Each row is a point on a tangle of strands that fork and nearly touch. The rows are in no order.
In the rows, zero is written as 128.
Points whose rows are less than 91.3 apart are linked; no others are. Some points are linked to none.
Z_532: [129 198 130 117 115  86 144 129 137 169 127 136 108 115 114 152 141 129
 100 166 166 113]
Z_212: [ 95 111  93  95 121 140 126 148  78  96 145 101  93 139 127 124  88 109
 171  96 156 125]
Z_619: [ 71  94  85 117  93 133 147 151  69  97 154 123 106 128 129 143 100  97
 173 103 125 106]
Z_731: [117 109 145 141  91 106 100 108 154 114 170 176 155 138 133 147 163 122
 126  82  66 111]
Z_941: [145 129 149 167 142 171  78 178 155 171  98 114 156 132 151 101 130 146
 121  86 120 184]
Z_719: [ 73 139 132 126  95  99 124 138  97 150 170 133 126 145 102 158 127 117
 123 102 159 140]
Z_880: [122 146 168 126 127  90 122 112 169 162 154 171 126 123 100 161 146 126
  75 157 142 135]
Z_394: [181 195 118 135 162 137 106 143 176 140  98  84  67 104 133 118 152 145
 135 136 153 121]
Z_368: [ 77  76 161 174  78 161 112 184 114 157 129 165 153 130 133 127 129 130
  96  97  75 142]
Z_475: [160 135 133 183 154 161 124 154 109 153  69 102 162 109 165  93 116 140
 155 135 115 171]
Z_974: [115 135 177 117 158 135  80 108 183 148 154 130 100 129 109 126 149 149
  97 128 148 162]
Z_497: [ 92 146 143 108 107  93 111 117 144 151 183 138 103 136  87 170 149 126
 115 103 150 128]
Z_49: [175 104 140 100 167 149  97 118 201  92 131 132  79  90 112 113 158 138
  99 146 119 111]
Z_143: [107 151 128  89 137 106 146 134 160 108 142 102  72  68 117 152 139 143
  75 208 170 111]
Z_784: [103  63 106 147  70 131 123 121 105  89 164 151 148 149 136 133 126 111
 148  80  73  99]
Z_46: [162 146 119  98 151 152  97 115 131 105 118  78  85 140 122  94 122 142
 147  99 162 127]
Z_140: [163 193 152 164 143 106 158 130 137 208 102 144 152 126 109 164 110 144
  91 182 178 141]
Z_260: [184 136 142 162 178 192  74 156 189 163  99 102 158 128 155 109 129 172
 119  94 109 197]
Z_647: [190  75 101 119 161 189  97 150 118 120  85  85 139 165 125  73 123 143
 125  79 136 155]
Z_504: [158 197 139 148 148 103 151 129 147 188 102 123 120 110 117 152 134 144
  94 194 180 131]
Z_643: [ 54  59 146 158  93 166 106 161 108 145 141 146 124 131 115 132 129 114
 116 102  97 154]
Z_752: [ 99 184 114 136  95  88 150 153  80 165 120 111 132 137 120 140 106 125
 125 136 182 131]
Z_243: [131 143 126  81 153 135 124 119 179  89 138  96  59  74 124 129 142 151
  94 178 172 103]
Z_807: [188 122 157 128 196 184  91 116 211 125 104 122 127 112 134 108 144 168
 113 129 109 170]
Z_844: [127  50  76 129  73 132 146 120  99  66 164 143 137 165 135 146 119 104
 168  75  77  83]
Z_613: [163  50  75  99 103 125 153  99 101  58 154 141 136 188 121 132 127 114
 161  78 100  78]
Z_636: [125 132 165 201 141 145 170 156  91 176  90 145 192 120 152 117  99 126
 131 170 128 182]
Z_110: [ 80  37 102 110 101 167 116 148  98  95 168 120  92 143 106 144 122 100
 165  72 114 129]
Z_388: [167 138 116  98 139 107 108 112 166  96 128 147  96 114 123 126 158 121
 130 103 100  78]
Z_992: [106 164  94  50 124  86 149 102 118  85 162 105 100 123 129 160 112 135
 156 132 148  97]
Z_366: [ 52  85 133 172  67 128 167 144  72 132 138 154 153 130 131 140 112  97
 121 150 100 112]
Z_275: [148 152 120  65 157 140 121  95 142  87 141  84  66 125 113 118 120 147
 143 121 174 104]
Z_392: [ 82 109 149 181  65 106 153 143  78 144 137 164 174 138 131 139 125 109
 109 132 108 118]
Z_706: [203 103 147 111 192 181 105 119 210 103 101 117  88  98 122 102 153 161
  98 150 124 139]
Z_587: [102  26  86 105 107 196 144 153  95 101 137 129  81 151 108 131 115 101
 152  85  95 114]
Z_479: [138  97  92 112 122 128 144 114  79  84 110 115 141 141 135  91  97 110
 168 121 130  97]
Z_89: [200  90 126 141 190 211 106 128 139 136  80  69 165 140 148  81 119 162
 128 120 128 194]
Z_291: [124 122 164 160  88 113 100 145 148 137 140 186 176 146 138 129 150 132
 116  90  69 123]
Z_502: [109 157 147 159  97  88 150 139  93 157 127 158 175 138 135 136 123 111
 120 140 126 113]
Z_31: [124 119 122  78 134  91 149  79 163  85 154 143 107  87 128 149 151 118
 104 185 107  82]
Z_829: [ 82 161 123 158 102 112 146 158  70 180 113 106 138 132 115 124  95 114
 115 142 183 144]
Z_204: [105 136 159 123 111  84 115 104 148 164 181 164 131 131  89 168 155 127
  90 125 137 131]
Z_913: [122 104  87 101  94  98 131  99 119  68 191 129 120 153 127 175 132 110
 179  70 106  92]
Z_400: [190 120 123 164 190 179 119 127 122 137  72  83 166 126 162  93 113 159
 155 137 120 190]
Z_238: [148 148 120 134 139 143  92 141 125 131 111  99 115 133 135  94 131 130
 149  97 144 138]
Z_639: [ 83 134 106  94 125 122 129 133  81 107 149  83 102 137 128 122  89 120
 160 117 173 136]
Z_383: [ 85 111  87 123  78 113 155 141  68  86 142 125 122 133 146 127  97  92
 170 111 111  91]
Z_594: [185  90  90  86 126 117 131 103 126  76 125 149 129 170 119 112 136 121
 154  78 104  76]
Z_351: [149 155 184 177 161 139 130 138 169 187 117 168 167 135 124 141 125 150
  94 147 133 195]
Z_954: [126 130 162 151 136 110 148  95 130 127 114 181 198 127 156 111 117 123
 137 174  94 141]
Z_979: [184 136 131 120 176 138 147 118 177 100  92 106  93  64 142 110 143 149
 118 206 144 109]
Z_588: [185 163 143 175 202 187  88 140 191 166  97  83 129 116 152 116 154 174
 126 127 127 197]
Z_646: [123 179 158 151 152 125 121 115 132 189 125  94 125 146 108 133 125 141
  96 158 196 174]
Z_541: [184 164 143 155 179 126 153 118 165 135  80 130 141  90 154 109 135 144
 147 187 112 141]
Z_484: [149 130 160 158 159 130 159 106 138 118  96 167 200 121 167 102 107 135
 151 174  92 149]
Z_71: [ 69  69 121 150  99 144 153 126  77 111 120 141 146 130 142 106 103  98
 145 145  96 124]
Z_533: [103 110 164 177  80 131 102 184 124 153 129 171 171 138 138 123 140 136
 106  89  79 132]
Z_715: [114 152 143 129  92  66 165  96 127 152 157 175 168 131 115 183 144 114
  84 163 114  96]
Z_59: [ 56  64 132 134 115 167 101 153  95 139 144 117 110 127 113 121 116 111
 124  97 122 165]
Z_183: [149 197 125 120 145 113 109 142 166 142 109 109  76 106 127 114 151 134
 130 138 155 114]
Z_253: [ 84  78 110 143 117 168 145 142  70 121  97 123 131 119 141  91 102  96
 150 141 107 130]
Z_666: [154  91  84  69 114 108 149  88 108  52 180 124 121 166 120 162 122 116
 175  90 114  78]
Z_259: [ 83 128 137 174  96 130 169 170  56 175  99 133 148 120 133 122 100 105
 115 156 153 140]
Z_688: [ 79 143 106 108  85  60 166  88 110 108 184 143 156 141 130 193 140 109
 133 132 106  96]
Z_965: [136 141 171 196 163 154 140 155 131 176  95 148 194 128 144 115 112 148
 122 148 128 205]
Z_848: [211  75 107 136 178 204 101 144 138 134  73  72 160 159 142  79 125 159
 124  98 127 169]
Z_736: [157 134 137 104 155 123  95 111 183 109 134 134  80 106 112 123 155 132
 116 117 123 111]
Z_213: [142 160 154 165 128 137  87 174 147 168 100 148 149 127 138 109 139 140
 125  91 117 152]
Z_220: [109 144 131 144 120 137 103 154 100 145 118 106 111 130 131 104 116 122
 137 107 151 155]
Z_635: [102 155 121 109  97  59 160  88 127 127 167 158 146 125 123 187 149 115
  90 160 112  90]
Z_150: [117 138 154 128 130  90 162  80 126 126 131 167 177 122 150 130 124 119
 119 186 105 128]
Z_668: [179 139 100  95 120 104 120 104 143  83 127 153 116 136 138 117 146 113
 144  96  84  61]
Z_262: [103 131 134 134  80  84 112 115 142 122 186 163 136 149 112 170 166 116
 130  80  90  99]
Z_764: [ 93 168 132  80 132  85 158  83 123 135 140 118 132 112 117 147 122 139
 110 193 158 122]
Z_628: [120 193 124 103 124  90 124 130 154 145 132 131  88 108 115 141 141 124
 113 139 155 108]
Z_777: [174 161 140 140 187 139 156 109 170 128  85 102 108  71 149 112 138 152
 131 214 141 129]
Z_433: [114 151 160 153  93  77 160 110 110 161 149 187 187 145 117 166 128 110
  97 149 118 105]
Z_372: [ 76  69 126 119 118 156  90 154 103 121 160 115  99 142 104 127 122 116
 150  71 137 154]
Z_310: [145 161 169 148 138 107 128 132 172 178 135 179 134 119 104 156 141 128
  76 158 140 136]
Z_230: [100 147 138 107 136  87 152  78 122 115 140 134 151 114 133 130 126 128
 121 184 129 120]
Z_342: [120 130 156 102 147 126  85 108 161 127 148 117 100 124 107 120 147 140
 123 112 139 141]
Z_112: [154 137 131  78 175 166 120  92 166  90 134  82  55 104 115 110 135 157
 121 146 175 112]
Z_926: [162  47  86 109 143 191 112 162  95 113  88 102 117 174 114  83 121 125
 128  78 126 131]
Z_530: [111  26  84 112 106 209 107 172 109 121 117 127  96 156 114 116 120 113
 119  58  92 112]
Z_748: [113 169 150 151 136 134 109 131 121 165 122  93 119 134 122 109 119 132
 115 141 180 179]
Z_318: [107 167 138  86 139 100 159  98 150 131 134 111 101  90 110 149 130 146
  82 218 170 117]
Z_716: [155 168 156 150 133 122  97 147 168 153 105 159 135 120 136 117 157 139
 121 105 105 136]
Z_23: [104 163  97 109  94  87 145 137  83 111 130 128 136 133 149 127 113 109
 163 115 128  88]
Z_492: [145 150  95  90 134 120 138 109  96  91 112  96 118 129 134  97 104 121
 177 123 156 103]
Z_272: [ 62 123 107 127  63  81 155 129  78 113 186 138 142 142 127 181 131 103
 149 105 120 105]
Z_166: [119 133 115  99 101  90 119 103 144  94 187 145 113 134 119 168 148 114
 148  85  99  88]
Z_199: [106 122 148 193 111 136 168 162  76 169  95 139 181 125 143 115 101 114
 124 162 138 152]
Z_301: [107 158 105  69 114  76 141  99 137  91 174 132 104 118 122 175 143 121
 139 119 120  84]
Z_559: [156  17  86 104 122 178 114 153 112 106 114 123 131 181 110  99 125 125
 127  64 110 123]
Z_681: [184 147 140 165 179 143 150 114 142 128  76 147 184 107 171 105 119 145
 165 161  91 149]
Z_746: [ 98 185 104 111  96  82 146 145  88 137 120 120 129 128 139 131 112 121
 143 135 160 110]
Z_667: [119  73  86 120 120 164 153 141  67  94  94 108 114 140 134  94  93  89
 157 126 122 110]
Z_466: [181 181 136 165 184 167  93 134 176 158  89  73  93 116 140 115 153 166
 129 143 152 164]
Z_481: [150 167 176 159 153 126 111 142 182 178 119 159 138 122 125 138 146 141
  98 144 137 164]
Z_632: [139 161  89  60 140 107 136 104 118  86 134  99  90 127 130 121 107 126
 163 125 156  97]

A fork is a point with three links. Follow the links from the first point to the second and name the forks in between, in order.
Z_275 / Z_667 => Z_632
Z_668 / Z_844 => Z_613
Z_238 / Z_318 => Z_275
Z_646 / Z_301 => Z_275 Z_632
Z_112 / Z_291 => Z_275 Z_632 Z_166
Z_784 / Z_974 => Z_613 Z_736

Follow the links from the first point to the second, and from the first to the third. Name the last point that the two ways share.
Z_238 / Z_301 / Z_71 => Z_632
Z_243 / Z_301 / Z_748 => Z_275
Z_784 / Z_913 / Z_388 => Z_613
Z_880 / Z_466 / Z_199 => Z_481
Z_748 / Z_143 / Z_166 => Z_275

Name the points in between on the shortest way along the links from the first point to the second, in order.
Z_383 / Z_639 => Z_619 Z_212
Z_647 / Z_400 => Z_848 Z_89
Z_829 / Z_213 => Z_259 Z_199 Z_636 Z_965 Z_351 Z_481 Z_716
Z_183 / Z_140 => Z_628 Z_532 Z_504
Z_301 / Z_291 => Z_166 Z_262 Z_731
